Points, in no order, along strands that fork and pass close to each other.
In the rows, zero is written as 128.
Points whose rows are less than 105 apart are linked; no others are. Some points are linked to none.
nez: [129  67 148 143 100 155 151 109 106 108 134 109 155 133 117 152  83 137
 160 164]
kiv: [140 156 148 125  86 117 119 101  95  85 160 131 156 162 171  57 139 103
 115 184]
tanu: [ 72  89 112 100 179 109 121 119 133 104  93 104 138 118 140 133  89 138
 122 120]
Neri: [104 104 164 163 162  96 106  88 165 120 105  91 138 163 148 142 173 162
 130 130]
varef: [180 121  92 111 157 152 163 159 143 128 151 123 128 153 128 173 106 146
 168 132]
nolom: [ 64  66 148 118 105 134  78 159 148  88  98 147 110 142 150  91 135 139
 157 157]
nuvu: [115 125 148 178  96 125  77  85 119 155 145 115 141 143 162  86  98 124
 136 163]
Fak: [174 132 136 117 113 131 162 169 145 141 133  90 114 180 147 126 165 146
  99 131]
Tufe: [102  86 133 111 125  97 138 146 107  60 134 118 144 126 106 111 126 153
 107 169]
zoda: [185 169 129 117 132 150 155 104  87 115 174 152  91  76  92 126  84 102
 171 109]
Sanul: [168 129  95  94 147 157 181 127 104 144 151 165 124 151 116 128 160 106
 128  88]
vep: [112 176 171 173  63 135  76 116 118 151 141 111 153 110 157 136 131 144
 134 121]
Geta: [211 188  91 126 133 153 212  79 183 117 109 151 130  79  85 125 134 105
 122 174]
gal: [153 144 111 123  83 150 161  90 101 150 104 156 123  93  77  75 157 130
 111 120]
pidi: [161 143 111 104 142 146 172  74 129 124 143 157 115  62 139 148 111 153
 191 111]
Bug: [129 103 121 116 192 120 154 169 108  74  87 111 111 165 147 171 143 141
 104 100]
lugot: [106  85 148 159 107 165 124 128  95 146 114 106 129 100 133 123  72 133
 144 146]
doso: [160 128  86 153  97 124 148 138 150 156 132 134 142 136  84 122 122 147
 127 134]
Ponur: [113 165 122 172 114 140 120 139 131  75 123 138 147 166 147 135 152 107
 112  84]
mobap: [ 93  56 119 193 154 118 102 151 155 149 128 156 128 147 123 160 151 117
 128  93]
fepu: [ 95 141 153 128 109 156 126 100  98  88  98 107 115 144 135 123 140 175
 148 132]
Redif: [101 114 126 127 133 174 110 116 105 175 165 153 121 120 120  81 137 100
  93 109]
kon: [ 99 165 163 132 106 162  89  88  87  93 107 122 126 152 175  84 140 136
 131 123]
tevu: [156 172 146 161  69 106 149  57 124 162  93 122 121  95 127  69 113 126
 140 170]
vil: [150  59 103  91 146 139 111 173 124 115 142 154 129 183  93 176 160 134
 132 104]
das: [186 141 116 162 145 148 190  50 124 194 119 146 110  91 110 100 125  96
 114 134]
gigos: [134 188 158 124  92 153 121  76 129 135 144 104 167 111 171  92 124 134
 139 178]
rakor: [154 105 156 121  59 128 152 111 100 149 147 156 163 105  76 160 105 103
 147 137]
melop: [ 54 138  94 130 159 148 103 148 128 110 118 148 122 182 125 100 118 128
 153 121]
kevos: [121  71 179 167 136 105  81 174 157 127  86 127  89 136 114 160 126 142
 134  67]
suma: [118 103 114 132 130 135 114 166 102 102 139 157  97 169 152 106 203 141
 130 105]
Fisid: [116 157 148  66 130 144 105 121 141  93 170 113 144 110 159 167 163 149
 139 125]
timem: [106 148 196 166 127 143  64 180 152  89 145 101  96 192 176 151 153 126
 118 142]
zasi: [121 163 111 142 135 142 155  89 137 158 114 133 126  75 162 147 113 156
 192  83]
dif: [118  87 124 129 188  58  92 131 147 134 100 110 112 121 137 182 114 162
 148  79]
vuf: [170 172 161 165 121 122 101  67  99 129 186 138 142  96 183  77  89  81
 114 145]
merel: [160  76 134  86  88 133 140 149 122 148 134 147 142  95 104 152  99 128
 165 116]
roze: [ 73  90 144 139 132  92  53 147 121 122 157 169 135 170 144 137 168 109
 132 123]
defo: [173 105 120 146 107  98 155 125 106 128 148 131 168 103  54 178 116 112
 119 112]
Bikiv: [197 122  72  70 160  96 153 129 139 116 157 147 118 107  77 123 148 146
 134 119]
Funi: [ 97  63 176 154 150 120  96 142 158 139  76  91 111 130  90 166 132 149
 102 121]
kag: [142 107 119 167  52 109 134 159 110  91 127 175 141 165 150 133 153 109
 145 132]
bep: [ 79 156  99 137 158  95 138 117  96 115  89 133 113 142 150 120 150 133
 134  76]
zofi: [106 174 116 125 113 113 106 126 166  94 121 115 117 122 146  69 130 138
 145  95]
Zus: [126 110  98 126  99 108 163 120 112 136  78 131 123  38 100 115 119 157
 131 117]
zila: [142 181 142 135 100 131 139 187 154 128 141  95 134 120 143 153 117 125
 129  84]
kov: [114 169  69 139 127 159 133 135  99 152 160 163 117 159 123  83 118 105
 150 124]
duto: [ 92 120 122  94 111 106 140 155 114 123 128 120 124  72 145 105  83 119
 143 133]
Nol: [102 113 128 121 195 145  92 175 153 117 157 126 104 174 108 167 142 170
 134 139]
muzu: [159 138 133 122 129 137 157 118 116 120 166 123 114  90 108 106 126 152
 129 149]
Vuduv: [ 93 104 142 104  79 136  84 169 149 126 147 142 161 119 113 153 129 103
 131 102]
gemu: [109 127 123 147 140 124 119 159  92 129 144 157 107 144 157 116 174 117
  81  81]
lomig: [113 141 141 156 103 112 110 116 122 116 106 111 117 139  99  86 173 164
 100  95]
gor: [134 143 113 122  77 115 163 141  82 130  86  95 107 150 126 111 104 160
 150 159]
ror: [162 159 126 139 146 166 180  52 132 208 107 147 108  53 110 139 105  69
 116 174]
Tibe: [140 175 119 158 129  78 160  90 114 167 108 101 116 113 133 105 122 140
 144 106]
med: [153 128 112 116 183 141 186 109  85 145 157 108 143 146 104 136 144 136
 101 160]
gemip: [161 149  82  75 130 170 182 108 149 152 102 144 103  29  86  97 114 125
 126 126]
Denu: [144  98  93 138 132  99 109 196 175 122 143 122 118 180  87 147 125 150
 129 119]
Fove: [168 212 135 113 110 140 128 121  79 160 195 174 122 118 133  83 108  51
  97 189]
zegir: [148 142  87  97 167 159 190  88 109 130 163 170 128  88 116 109 140  85
 103 165]
pafu: [162 158 129  52 135 130 154  92 141 134 154 143 133  79 117  99  70  82
 169 184]
koduz: [169 171 107 141 102 167 160  81 137 151 129 175  98  64  67  74 135  93
 117 112]
fopar: [ 73 140 145 135 116 118 113 130 178 113  79 110 153 140 213 124 130 113
 124 118]
Kif: [169 182 134 125  88 137 146  99  81 149 158 122 116 160  69  90 106 121
 169 142]
lufev: [193 160 100 151 155  68 183  72 150 155 123 113 113  85 124 112 118 119
 127 104]
zitol: [142 137 141  93 118 158 147 183 148 144 116 105 114 100 177 167 130 135
 129  85]
Fivu: [133  93 135 125 170  91 115 106 149 120  94  77 105 140 148 137 133 181
 148 110]
gipod: [ 97  87 116 144 100 116 118 172 110 128  83 148 103 154 115 112 136 145
 142 114]
rudus: [122  69 118 139 150 129 135 136 105 111 150 138 148 161  92 154  83 138
 162 128]
fafep: [132  90  99  70 135 106 143 130 114 116  48 119 167 181 100 187 132 161
 119 119]
lenag: [129 202 145 173  88 164  78 125 143 148 148 127 165 152 160  99 132 112
 112 111]
kade: [103 124 169 135 123 120 104 151  76 163 110 121 112 207 189 141 129 114
 128 129]
Ras: [173 131  48 109 153 121 163 111 123 141  93 145 137 140  75 114 163 165
 101  78]
mog: [ 88  87 122 171 131 121 120 124 131 130 101 115  99 139 184  58 134 116
 110 150]
sifug: [134 104 147 127 142 157 147 127  82 144 122 108 113 193 184 154 128 129
 150 118]
Tor: [ 77 117 160 121 114 132 107 186 171 111  42 118 102 148 162 165 106 110
 148 107]
viv: [100  95 131 180  96 143 107 151 160 148 130 122 164 151 100 106 121 115
  85 144]
nezaz: [106  65 120  92 166 104 120 150 198 116  59 106 152 168 131 146 156 145
  73 142]
Bome: [142 112 138 100 143 144 144 171  84 114 143 102  74 183 154 132 121 156
 172 128]
zov: [107 160 110 208  93 146 121 117 113  85 130 136 153 128 132 104 107 116
 139 110]
rurof: [145 161  75  89 136 139 163 125 115 146 171 159 125 145 123  96 146 127
 166 138]
bolu: [183  89 117 117 115 126 191 140 124  60 104 109 143 132 122 146 138 155
  94 142]
rup: [159  79 130  63 100 104 154 137 135 126 121 126 176 120 123 203 129 126
 140 125]
lufu: [145  93 107 152 114 101 142 128  88 120 138 138 120 192 116 106 161 158
 140 169]
zum: [134 171 149 129  93  79 144 193 118 132 126  87 111 118 118 136 138 139
 104 108]
ragan: [137 109 148 146 137 122 112 192 177 106 103 116 112 162 142 209 149 166
 135 110]
lig: [113  90 163 164 155  83  95 145 180 114 101 109 124 161 164 189 171 139
 122 109]
fup: [113 125 106 148 117 107 149 159  87 101 145 130 131 134 119  84 120 112
 105 176]
Lod: [176 125 105 157 154  92 171  95 128 140 113 123 172  87  72 176 127 145
  98  98]
Dati: [ 97 125  78  94 108 100 147 191 118 108  78 129 116 142 108 130 121 157
 138 129]
Daz: [190 136 121  89 112 115 178 101 129 124 129 133 141  96 110 141 127 109
 118 137]
regoz: [ 83 133 177 191 108 116  72 143 147  89  88 159 103 182 140 137 179 154
 152 124]
zug: [129 168 138  85  64 101 140 136 101 164 135 129 149 123 106 139 158 116
 120 117]
fese: [ 84  81 120 160 170 129 133 105 130 134  90 105 120 146 147  97 100 122
 128 126]
Lisu: [137  51 108 113 182 132 134 127 179 107  92 104 135 156 121 122 122 139
  63 109]
sus: [162 164  72  64 159 117 135 127 147 128 163 120 115 140  91 107 135 160
 152 142]
Lut: [137 152 123  72 119 126 131 121 132 102 156 122 119 133 182 130 156 133
 172 107]
riben: [152 152 115 127 146 182 174  80  92 142 169 167 135 115 124  84 104  60
 112 146]
dulet: [108 129 181 139  97 143  81 143 152 109 141 112 128 165 143 129 171 152
 125 156]
Zaf: [ 85 121 130 175 163 122  80 147  93 108 172 127 126 162 122 182 120 138
 149 126]
Buba: [169 160 123 103 126 110 157  92 167 159 108  88 134 126  88 128  81 149
 152 145]
lideg: [ 91 129 172 204 157 147  75 166 143 103 106 133  88 187 139 101 164 135
  84  99]
nofar: [103  92  98 161 113 138 127 127 115 102  91 145 124 141  96  73 144 144
 109 109]
govem: [171 145 152  98 123 170 171  82 112 117 145 166 102  43 127 125 104 105
 180 138]
Tov: [ 91 135 196 155 149 134  63 211 200  85 116 129  95 159 158 173 149 123
 124 138]
Dutu: [ 94  92 160 163 137  73 104 137 146 126  36 123 131 150 156 157 163 124
 113 102]
lifa: [154  58 120 119 157 126 147 154  90 124 167 142 103 153 118 154 172 141
 104 114]
Tisu: [144  82  91 139 144  71 125 165 165 116 122 116 156 130  87 160 111 134
 114 106]
Nesos: [139 183 119 179 116 140 146  72 128  98 151 140 162  76 124 115 153 132
 106 105]
tifu: [138 146 137 131 137 159 147 121  87 144 150  95 131 161  82 149 145 154
  91 123]
zepi: [126 130 126 118 108 145 157  50  87 139 118 156 135  96 123  80 142 117
 133 139]
tosu: [134 172 140 133 124 169 111  82 132 123 158 121 142 123 132  52  81 104
 146  91]
taze: [145 109 143 101 126 102 111 133 161 104 133 106 153 203 124 149 115 124
 155 117]
tas: [ 62  91 185 163 123 122  35 135 134 114 147 155 145 133 107 140 158 116
 111  92]
gabi: [156  82 140 137 149 144 158  96  95 109 108 137 135 152 130 163 160 148
 122  66]
Sim: [ 80 137 137 108 159 133 126 181 124 103  95 119 103 174 162 154 145 138
 113 121]
fof: [149 131 118 130 104 136 116 159 148 148 201 141 145 115 159 176 121 122
 175 157]
Dil: [159 155  66 119 137  79 160 134 184 101 124 128 155  92 151 135 124 117
 117 105]
rura: [130 155 105 103 145 156 154 108 151  74 138 139 134  32 121 140 108 145
 159 117]
negeg: [206 188 162 138 107 157 161  71 107 103 175 145 115  97 115 101 143 102
 125 125]
zares: [130 114  99  87 180 160 128 147 160 125 140  98 112 157 127 156 125 170
 163 132]
tol: [ 80 111 186 188 141 143  84 134 130  80 117  93 105 144 134  87 149 146
  96 112]
valuz: [101  95 119 142 160 125 121 149 150 152  75  81 111 105  84 130 131 174
  81 105]
Numot: [ 70 100 179 165 146 165  84 150 108 113  56 173  80 203 121 165 146 128
 164 123]
tavob: [ 86 117 127  89 148 145 127 161 117 136  97 100 150 161 119 174 149 153
  95 146]
podi: [195 112  98 104 192 126 153 158 146  82 118 100 115 165 137 172 130 161
 103  93]
Vetap: [ 74 107 147 161  96 136  60 149 139 103 128 144 157 155 109 120 159 114
  69 127]
Dito: [131 167 153 168 129 115 127 109 142 100 171  87 153 100 137 123 138 132
  99 110]
vumaf: [ 57 117 166 156 125 174  55 130 133 119 116 121 115 155 119 132 169 155
 130 162]
peba: [113 147 178 162 116 113  62  69  61 131 159 115 152 152 178 118 101 118
 144 143]
pifi: [121 122 133 152  80 145  99 161 119 190 144 129 138 124 181 116  99  96
 146 137]
kom: [186 141 101  97 127 135 157 134 165 161 191 136 154 135 118 174 109 117
 155 164]
vugo: [217 146 123 141 146 101 196  92 145 187 132 138  95 110 117  94 105  79
 119 134]
pezi: [146  93  41 110 172 105 134 145 145 129  69 138 140 134  96 140 170 176
  90  87]
difeg: [120 167 151 191 117 123 121 187 142 161 132  81 118 158 165 148 106 122
  99  97]
Pom: [122 121 107  97 121  90 153 121  73 148 163 151 140  94 113 143 158 135
 150 187]
kufa: [141 120  86 168 113  94 123 164 158 119 159 110 121 134 111 116 147 170
 135 133]
gaben: [ 79  95 115 172 185 156 113 149 134 145 102 114 113 200 109 153 128 135
 108 124]
Pepok: [ 93 125 185 143 129 139  57 150  76 145 118 113  93 187 199  84 140 116
 100 126]
sutab: [153 158 141 119  71  93 127 125 138 141 135 109 165 174 109 123 142 108
 128 156]
Sepop: [103  93  80 142 163 151 116 109 146 124  99 151 163 163  92 159 135 157
 130  88]
dalur: [131 129  95  62 183  93 147  96 156 129 116  95 171  83 128 160  97 148
 123 150]
Sazur: [136 148 148  61 117 172 119 117 138 122 178 100 158  92 129 132 147 140
 110 173]
puv: [138 115 115 142 117 147 140 123  74 128 162 144  98 157 151  99 182 151
 125 154]
gev: [ 78 119 160 113 181 136  69 156 156 104 163 100 137 170 135 170 125 125
 109 147]
tovo: [133 189 146 134  84 142 121 114  87  87 119 120 118 151 151  54 136 117
 117 149]
vas: [104  47 150 157  99 107 124 150 125 123 110 117 110 127 167  97 139 124
 107 172]
muv: [120 110 125 139 136 147 150 146 138 102 139 110 126  90 146 150 131 167
 124 143]
kave: [159 129  83 159 136 162 149 124 176 139 142 136 159  95  64 143 105 153
 131 136]
fep: [132 165 103 148 148 100 141 117 158 114 164 130 171  95 132 142  95 116
 120 114]
pusu: [200 196 122  90 149 100 201  63 154 119 124 150 101  89  79 117 125  91
 112 190]
Sozu: [167 140 135 139 114  89 183  56  86 106 116 146 128  79 133  71 121  96
 114 154]
fefen: [130 122  99 125  76 144 157 127 112 160 142 156 153  90 109 121 143 132
 138 209]
kezol: [ 73  65 138 112 140 104 114 169 148 105  71 146 119 173 158 129 158 128
 152 174]
zik: [101 127 167 181 110 144 102 164 138  85  85 137 120 178 139 190 159 142
 132 119]
zome: [122 158 101 129 144 136 159  92 132  97 114 133 143  89 134 137 158 153
  93  70]
kuge: [158 120 118 146 103 106 168 154 149  96  98  97 137 157 133 146 180 159
 101 138]
pup: [165 158 133  83 151 112 181 106 100 145 153 147  99  63 125  90  78  48
 132 207]
buzur: [ 91 129 151 112  90 106 106 137  94 151 131 123 174 108 111 151 161 126
  83 146]
zipev: [ 82 137 153 140 153 109  74 157 115 120 135 158 125 176 156 146 196  99
  93 105]
levim: [128 104 120  57 159  97 129 105 144  78 104  98 146 113 125 138  98 155
 146 139]
gem: [152  59 151 148 145 131 138 138 101 109 142 120 107 207 126 151 166 156
 122 140]
Rapam: [ 61 108 146 100 112 105  78 193 155 140 107 130 131 142 133 158 134 110
 106 121]
Ruko: [191 137 104  95 132 135 149 108 163 166 138 126 109  86  96  92  93  98
 146  68]
zes: [147 192 128 160 143 131 127  43 120 126 195 174 145  86 142  98 123  75
 132 147]
Dugo: [115 131 113 105 131 116 140 161 202 121 119  95 150 143 194 116 127 109
 118 141]
vav: [129 114 110  89 155  85 133  72 103 173 115 133 118 152 116 109 140 126
 157  90]
tagon: [153 114 142 157 102  81 142  96 101 126 139 141 144  97 153  84 116  93
 110 134]
mupum: [ 79  95 141 143 166 128  96 157 146 139  71 147  97 214 105 154 157 130
 140 109]
mitid: [128 143  92 119 174 113 175 115 108 101 115 134 133 115 135 147 128 145
 134  93]
kuvif: [127 119 144 150 113 116  90 165 149 160 176 128 138 144 178 165 103 106
 176 118]
Sav: [103 118 165 119  91 167 105 188 123 133 120 107 124 128 189 174 162 129
 125 105]
sati: [137 150  95  93  80 153 151 122 141 145 137 139 115  45 101  78 101 128
 148 161]
napu: [117 119 123  90 145 178 129 117 163 149 177 112 160 130 150 119 111 111
 122 175]
pota: [ 90  96 121  98 134 100 111 172 121 146 115 104  89 106 140 105  73 151
 160 108]
Pob: [115 123 144 147 101 136 115 121  68 137 142 139 152 169  96 106  97  95
 113 110]
Tad: [134  67 130 189 101  75 118 140 103 108 129 153 133 143 137 133 123 110
 143 122]
dafib: [ 85 131 157 172 101 138  43 141  62 142 156 155 126 109 158  84 119 130
 115 124]
Leda: [153 150  77  85 143 119 166 137 132 130  95 131 118  43 104 119 126 178
 131 113]
pumi: [131 169 111 183 123  99 148 119 126 147 118  90 127 106 148 144 118 169
 150 145]
nekil: [189 133 110 122 148 146 165 136 112 138 197 149 125  95  80 175  81 102
 145 107]
Lus: [131 141 130 106 124 147 178 162  72 102 121 104 103 139 135 137 106 157
 150 141]
Giner: [ 91 144 155 146 117 159  95 163 121 151 126 132 118 142 164 189 137 123
 140  68]
Pesok: [138 125 167 134  74 141 131 186 105 157 138 113 122 125 173 140 142 122
 125 159]
biz: [116 102 125  81 121 113 117 181 130  60 132 137 137 144 129 152 160 144
 130 142]
vevu: [ 87 121 115 115 144 124  79 176 184 160 137 105 119 148 128 117 128 123
 120 119]
pigut: [144 107 118 147 143 157 140 125 102 136 174 151 132 121  96 164 100 125
 168  88]
fezu: [122 148 147 182  82 136 122 155 107  94 116 145 140 191 164 155 152 130
 134 143]
Peta: [168 142 108 116 155 105 139  85 152 166  88  82 152 107  64 155 109 193
 122 140]
zisir: [125 122 147 144 123 173 149  99  91 144 127 119 129  77 132  77  64 102
 110 161]
Dodet: [ 95 178 134 162 107 121  93  62 111 128 137 122 159  94 159  86 104 140
 145 179]
veg: [155 113  94 100 164 133 137  94 143 156 133 119 116 126 125 100 111 138
 156  83]
tila: [106 126 127 100 130 143 117 178 182 121  69 103 116 111 153 158 113 156
 145  94]
guk: [122 168 133 145 125 171 121 106 115 153 180 103 140 128  60 127 102 151
 125 132]
kelak: [ 58 120 124 153 116 170 107 117 124 120 114 134 133 141 147 131 137 175
 161 162]
Fomaf: [142 143 130 162 142 185 139  60 108 126 158 156 122  76  96  65  76  81
 116 159]
Togib: [171 157 128 124 105  69 169 112 153 159 154 146 129  53 161 131 160 105
 133 130]
vot: [103 158 127  89  72 130 109 150 118 126 149 138 133  58 140  70  83 117
 132 157]
Tidi: [ 97 104 159 106 172 109  96 210 205 106  51 147  93 145 162 183 116 110
 138 102]
ribo: [118 133 141 136  79 101 130 115 160 130  94 133 152  98 196 114 144 115
 124  97]
faku: [184 117  51  63 174 131 169 102 169 117 113 158 146  74  92 135  79 119
 155 165]
vad: [174 154 148 125 114 161 135  71 134 166 143 121 121  91 126  77  94  94
 151  95]
Zafak: [192 169 174 118 135 171 144  51 127 176 162 154  93  91 106  93  74  57
 153 142]
pegof: [145 111 126  97 147  79 151 125 136 155 175 129 136  49 162 141 132 116
 115 144]
led: [129 143 145  93 131 109 153 110 131 115 160 102 137  80 140 113  58 109
 171 161]
pog: [156 225 130 136  88 141 144 126 104 166 181 143 126 101  75 116 118 109
 109 117]
tal: [ 76 111 138 156 126 152  86 155  56 137 180 144 103 110 133 123 126 127
 117 138]
faf: [142  73 118 121 124 145 153 137 153 109 120 141 131 113 179 142 177 144
 115 130]
zutu: [150 155  99  85 121 133 169  69 131 176 110 172  90  36  49  90 116  85
 141 132]
mor: [166 106 100  96 181 101 163  86 184 135 124 101 149  90 126 132 139 163
 124 154]
kep: [173 137  92  78 202 147 173  64 174 140 127 135 134  63  95 142  73 103
 126 137]
Gop: [101 154 100 119 180 130  94 176 195  83  73 129 113 187 122 180 140 150
 137  78]
kudes: [ 70 139 128  98 204 130  79 200 199 105  41 151  94 190 103 180 145 142
 142 125]
doti: [104 141 104  89 158 149 129 132 192 108 158 114 158 136 145 124 131 110
  96 137]
tazav: [119 170 111 144  96 163  91 116 172 146 136 115 132 149 148  72 112 109
 147  88]
dafi: [134 142 177 129  63 167 116 128  62 157 139 131 131 105 173 129 155 139
 131 158]
defeg: [111 102 128  97 123 122 128 142 134 171  59 115 150 166 102 194 146 148
 116 117]
rasak: [181 172 128  98 135 115 211 103 148 120 131 121 110  70 118 112  90  68
 106 196]
Nizu: [ 73  83 106 123 206 148  98 138 158 118  73 150 127 148  90 188 123 144
 139  90]
Dat: [117  66  99 146 157 108  99 154 175 168 165 130 156 126 101 171 133 122
 115  97]
tolu: [117 137 151 128  97 106  83 125 120 129 161 118 172 200 130 152 120 101
 145 144]
kavo: [ 92 124 164 121 182 119  77 200 212  86  12 157  84 154 106 192 118 128
 156 104]
kenok: [102 133 148 140  61 162 101 137  76 152 128 157 152 115 134 138 175 125
  90 144]
bigaz: [144 191 171 157 113 154  89  64  81 113 171 129 160 133 184 113  75 105
 132 143]
nobi: [105  95 110 100 133  75 144 115  84 161  98 131 155 144 124 135 132 117
 137 112]
purul: [153 145 150  94 111 108 152 106  87 122 178 120 149 134 156 102 135  98
  90 184]
gukot: [217 161 165 127 126 153 162  43 134 126 153 161  85  97  86 105 128  75
 150 123]
Tovu: [ 60 103 164 170 129 180  90 148 106 133  63 161  98 193 179 139 136 103
 140 109]
relu: [201 106 111  94 169 167 181 110 117 106 106 118 128 129 136 164 143 165
 115  88]
letu: [ 66  60 126  81 167 130  82 141 162 121  56 131 142 157  97 181 109 151
 139 126]
liv: [ 97  97  94  85 155  75 100 154 137 111  55 135 148 149  88 192 125 167
 158 116]
telu: [ 80 104 148 150 157 120  52 153 175 141 176 132 131 151 155 140 139 110
 122 145]
sinib: [146 162  59  87 113 120 164 180 138 119  84 140 124  99  97 117 113 151
 133 102]
Butov: [158 149 104 145  87  89 165 127 167 116 123 137 138  76 168 117 154 122
 107 115]
Tivi: [147 153  86 133 164 121 121 154 168 108  95 111 135 188 103 169 151 180
 132  73]
vaza: [160 156 138 120 129 125 143 123 154 100 159  84 132 174 128 119 100 124
 160 118]
gato: [189 168 132 125 105 117 154  97 166 122 153  98 120 137 110  93  86 114
 159 152]
Tun: [125  78 172 124 132 116 120 138 103 118  98 132 121 166 108 152 162 132
  97  67]
nume: [ 90  89 190 172  75 150  28 135  92 130 144 137 149  90 170 126  99 131
 115 127]
pitev: [163 153 101 152 147 166 151 100 142 157 179 129 143 105  29 145  93 128
 112 157]
vogor: [109 152 129 160 146 144 116 135 121 120 146  76 106 152 156  91 103 140
 111 142]
sug: [ 93  69 134 113 167  98 111 171 194 111  76 150 111 188 129 149 177 135
 107 176]
Manem: [146 180 127 153  68 145 140 105  83 149 133 117 127 143 117 112 113 145
 157 171]
vaba: [ 89 167  91 117 149 138 120 151 108 128 162 152 135 187 158  79 144 108
 120 127]
zota: [105 131 115 117 115 112 113 144  66 137 177 162 108 104 117 136 141 136
 130 136]
tafe: [143 132 154 122  93 107 127 174 110 148 113  81  92 184 133 119 154 136
 113  99]
gimil: [105 128 110 152  75 139 126 142 118 182 142 143 142  99 131 103 109 105
 119 177]
zabaf: [152 185 141 139  90 182 110 113 128 167 190 121 117 108  76 107 142 128
 126 133]
lelu: [125 136 130 122 148 100 142 123 103 131 195 151 118  48 171 100 130 118
 115 177]
buzal: [110 178 104 133 113 136 108 102 136 194 132 134 132  94 136 121 140 141
 156  85]
gata: [121 119 149 185 135  97 106 179 144 134 121  94 110 137 125 163 116 134
 112  67]
fuzel: [117  90 100 112 104 116 163  97 133 112  66 134 152  84 109 107 105 159
 156 148]
seb: [109  98 124 171 115 152 106 163 109 127 152 133 130 191 120 106 111  85
  92 132]
ver: [136  94  73 145 168 106 142 127 159 127  79 115 134  88 104 127 121 184
 101  96]
Zogid: [148 128 118 121  98 104 154 133  78 129 164 144 112 123  87  51 105  91
 126 149]
teda: [140 212 134 135  98 127 119 131  93 159 160 132 140 106 139  88 127  97
  89 155]
sir: [172 189 143 121 138 169 164  56 160 178 132 154  88  45 116  88  96  52
 124 158]
neb: [106  66 165 151 129 117 147 163 120 100 102  92 101 105 160 143 130 153
 109 147]
gikif: [115 126 159 122 126 111 112 150  77 131 144 115  82 143 200  93 153 119
  95 104]
vuvi: [112  58 133  67 118 142 122 158 149  71 119 133 118 122 169 135 187 140
 102 130]
zuk: [ 92 172 116 106 130 154 100 145 123 158 145 123 117 136 136 142 129 154
 151  85]
gepa: [131 128 123 132 165 114 153  91 152 136  91  88 172 122  96 181 144 173
  93 117]
Vut: [ 38 111 164 147 103 122  48 130 109  85  99 162 129 136 171  97 137 116
 148 163]
vira: [125  75  70 150 150 167 134 117 176 102 111 147 168 117  92 137 104 152
 153 126]
sep: [ 99  51 124 110 141 122 158 133  89 155 102 117 139 143 136 143 123 109
  93 135]
Tatag: [135 157 117 122 137 129 165  65 133 138 178 171 153  57 108 129 125  92
 124 161]
sasa: [183 194 155 100 102 158 162 103  81 139 158 132 110  85 136 127 153  96
 125 166]
lel: [138 185 147 163 131 152 104  49  77 146 169 146 133 111 102  35  66  91
 122 166]
kolo: [183  89 106  95 158  93 141 136  99 116 160 133 107 101 101 129 167 167
 103 116]
zel: [153  85 138 153 114  83 131 102 142 117 148 125 129 112 138 127 131 128
 128 104]
Sigu: [150  79 116 109 161 122 146 102 168 121 129  81 146 142 112 100 130 149
 100 142]
gatef: [184  92 126  62 121  98 153 149 136 141 117 113 146 141 142 170 152 122
 103  85]
pip: [ 91 115 164 219 115 150  64 137 116 110  86 147 104 201 165 116 145 114
 121 118]
zifi: [ 88 145 155 139 141  90  71 133 121 110 158 101 123 133 130 143  99 156
 166 126]
Daku: [169 147 156  85 114 124 183  96  87 131 161 138 152 113 132 152 156  94
 123 162]
rov: [ 88 119 137 110 131  91 114 146  65 120 170 139 139 146 108 184 126 131
 141 114]
lir: [154 148 130 107  88 155 125 136  72 162 184 167 117 131 118  56 107  71
 123 174]
varib: [ 62 120 154 109 129 115  76 160 122 155 117 103 105 131 176 108  90 119
 162 130]
Suz: [158 165 103  73 157 142 171  79 157 170 160 142 129  85  84 145  69  91
 158 162]
nub: [122 165 129 124 137  99 132 105 133 116 115 106 105 172 139  78 153 142
 132  74]
taf: [ 78 123 168 178  79 153  60 131 133 134 116 120 154 117 133 133 104 128
 146 113]

A fork is a point with three links, a tip a point with one. Leave the first point through the second and follow the links. Name the first fork or tip that comes.
podi, Bug | kave
Vut, nolom | muv
neb, vas | Vut
Fomaf, zisir | pidi
biz, Tufe | guk

Follow the links from the first point to the second, and from the first to the third. Name the last point that the two ways share.
tagon, pafu, tosu | gemip
Sozu, Nesos, faf | nub
varib, kenok, kon | tazav
Rapam, lifa, zota | telu
vav, kavo, Sazur | tazav
zes, taze, gev | Pesok

A fork is a point with three links. Follow the links from the first point to the second and name the forks in between, in order.
kolo, Vuduv | lifa gemu roze telu
Buba, zipev | Pesok pifi telu roze
doti, Leda | Butov nub
tavob, gukot | kave guk muv Daku
telu, Nesos | pifi zota tazav nub
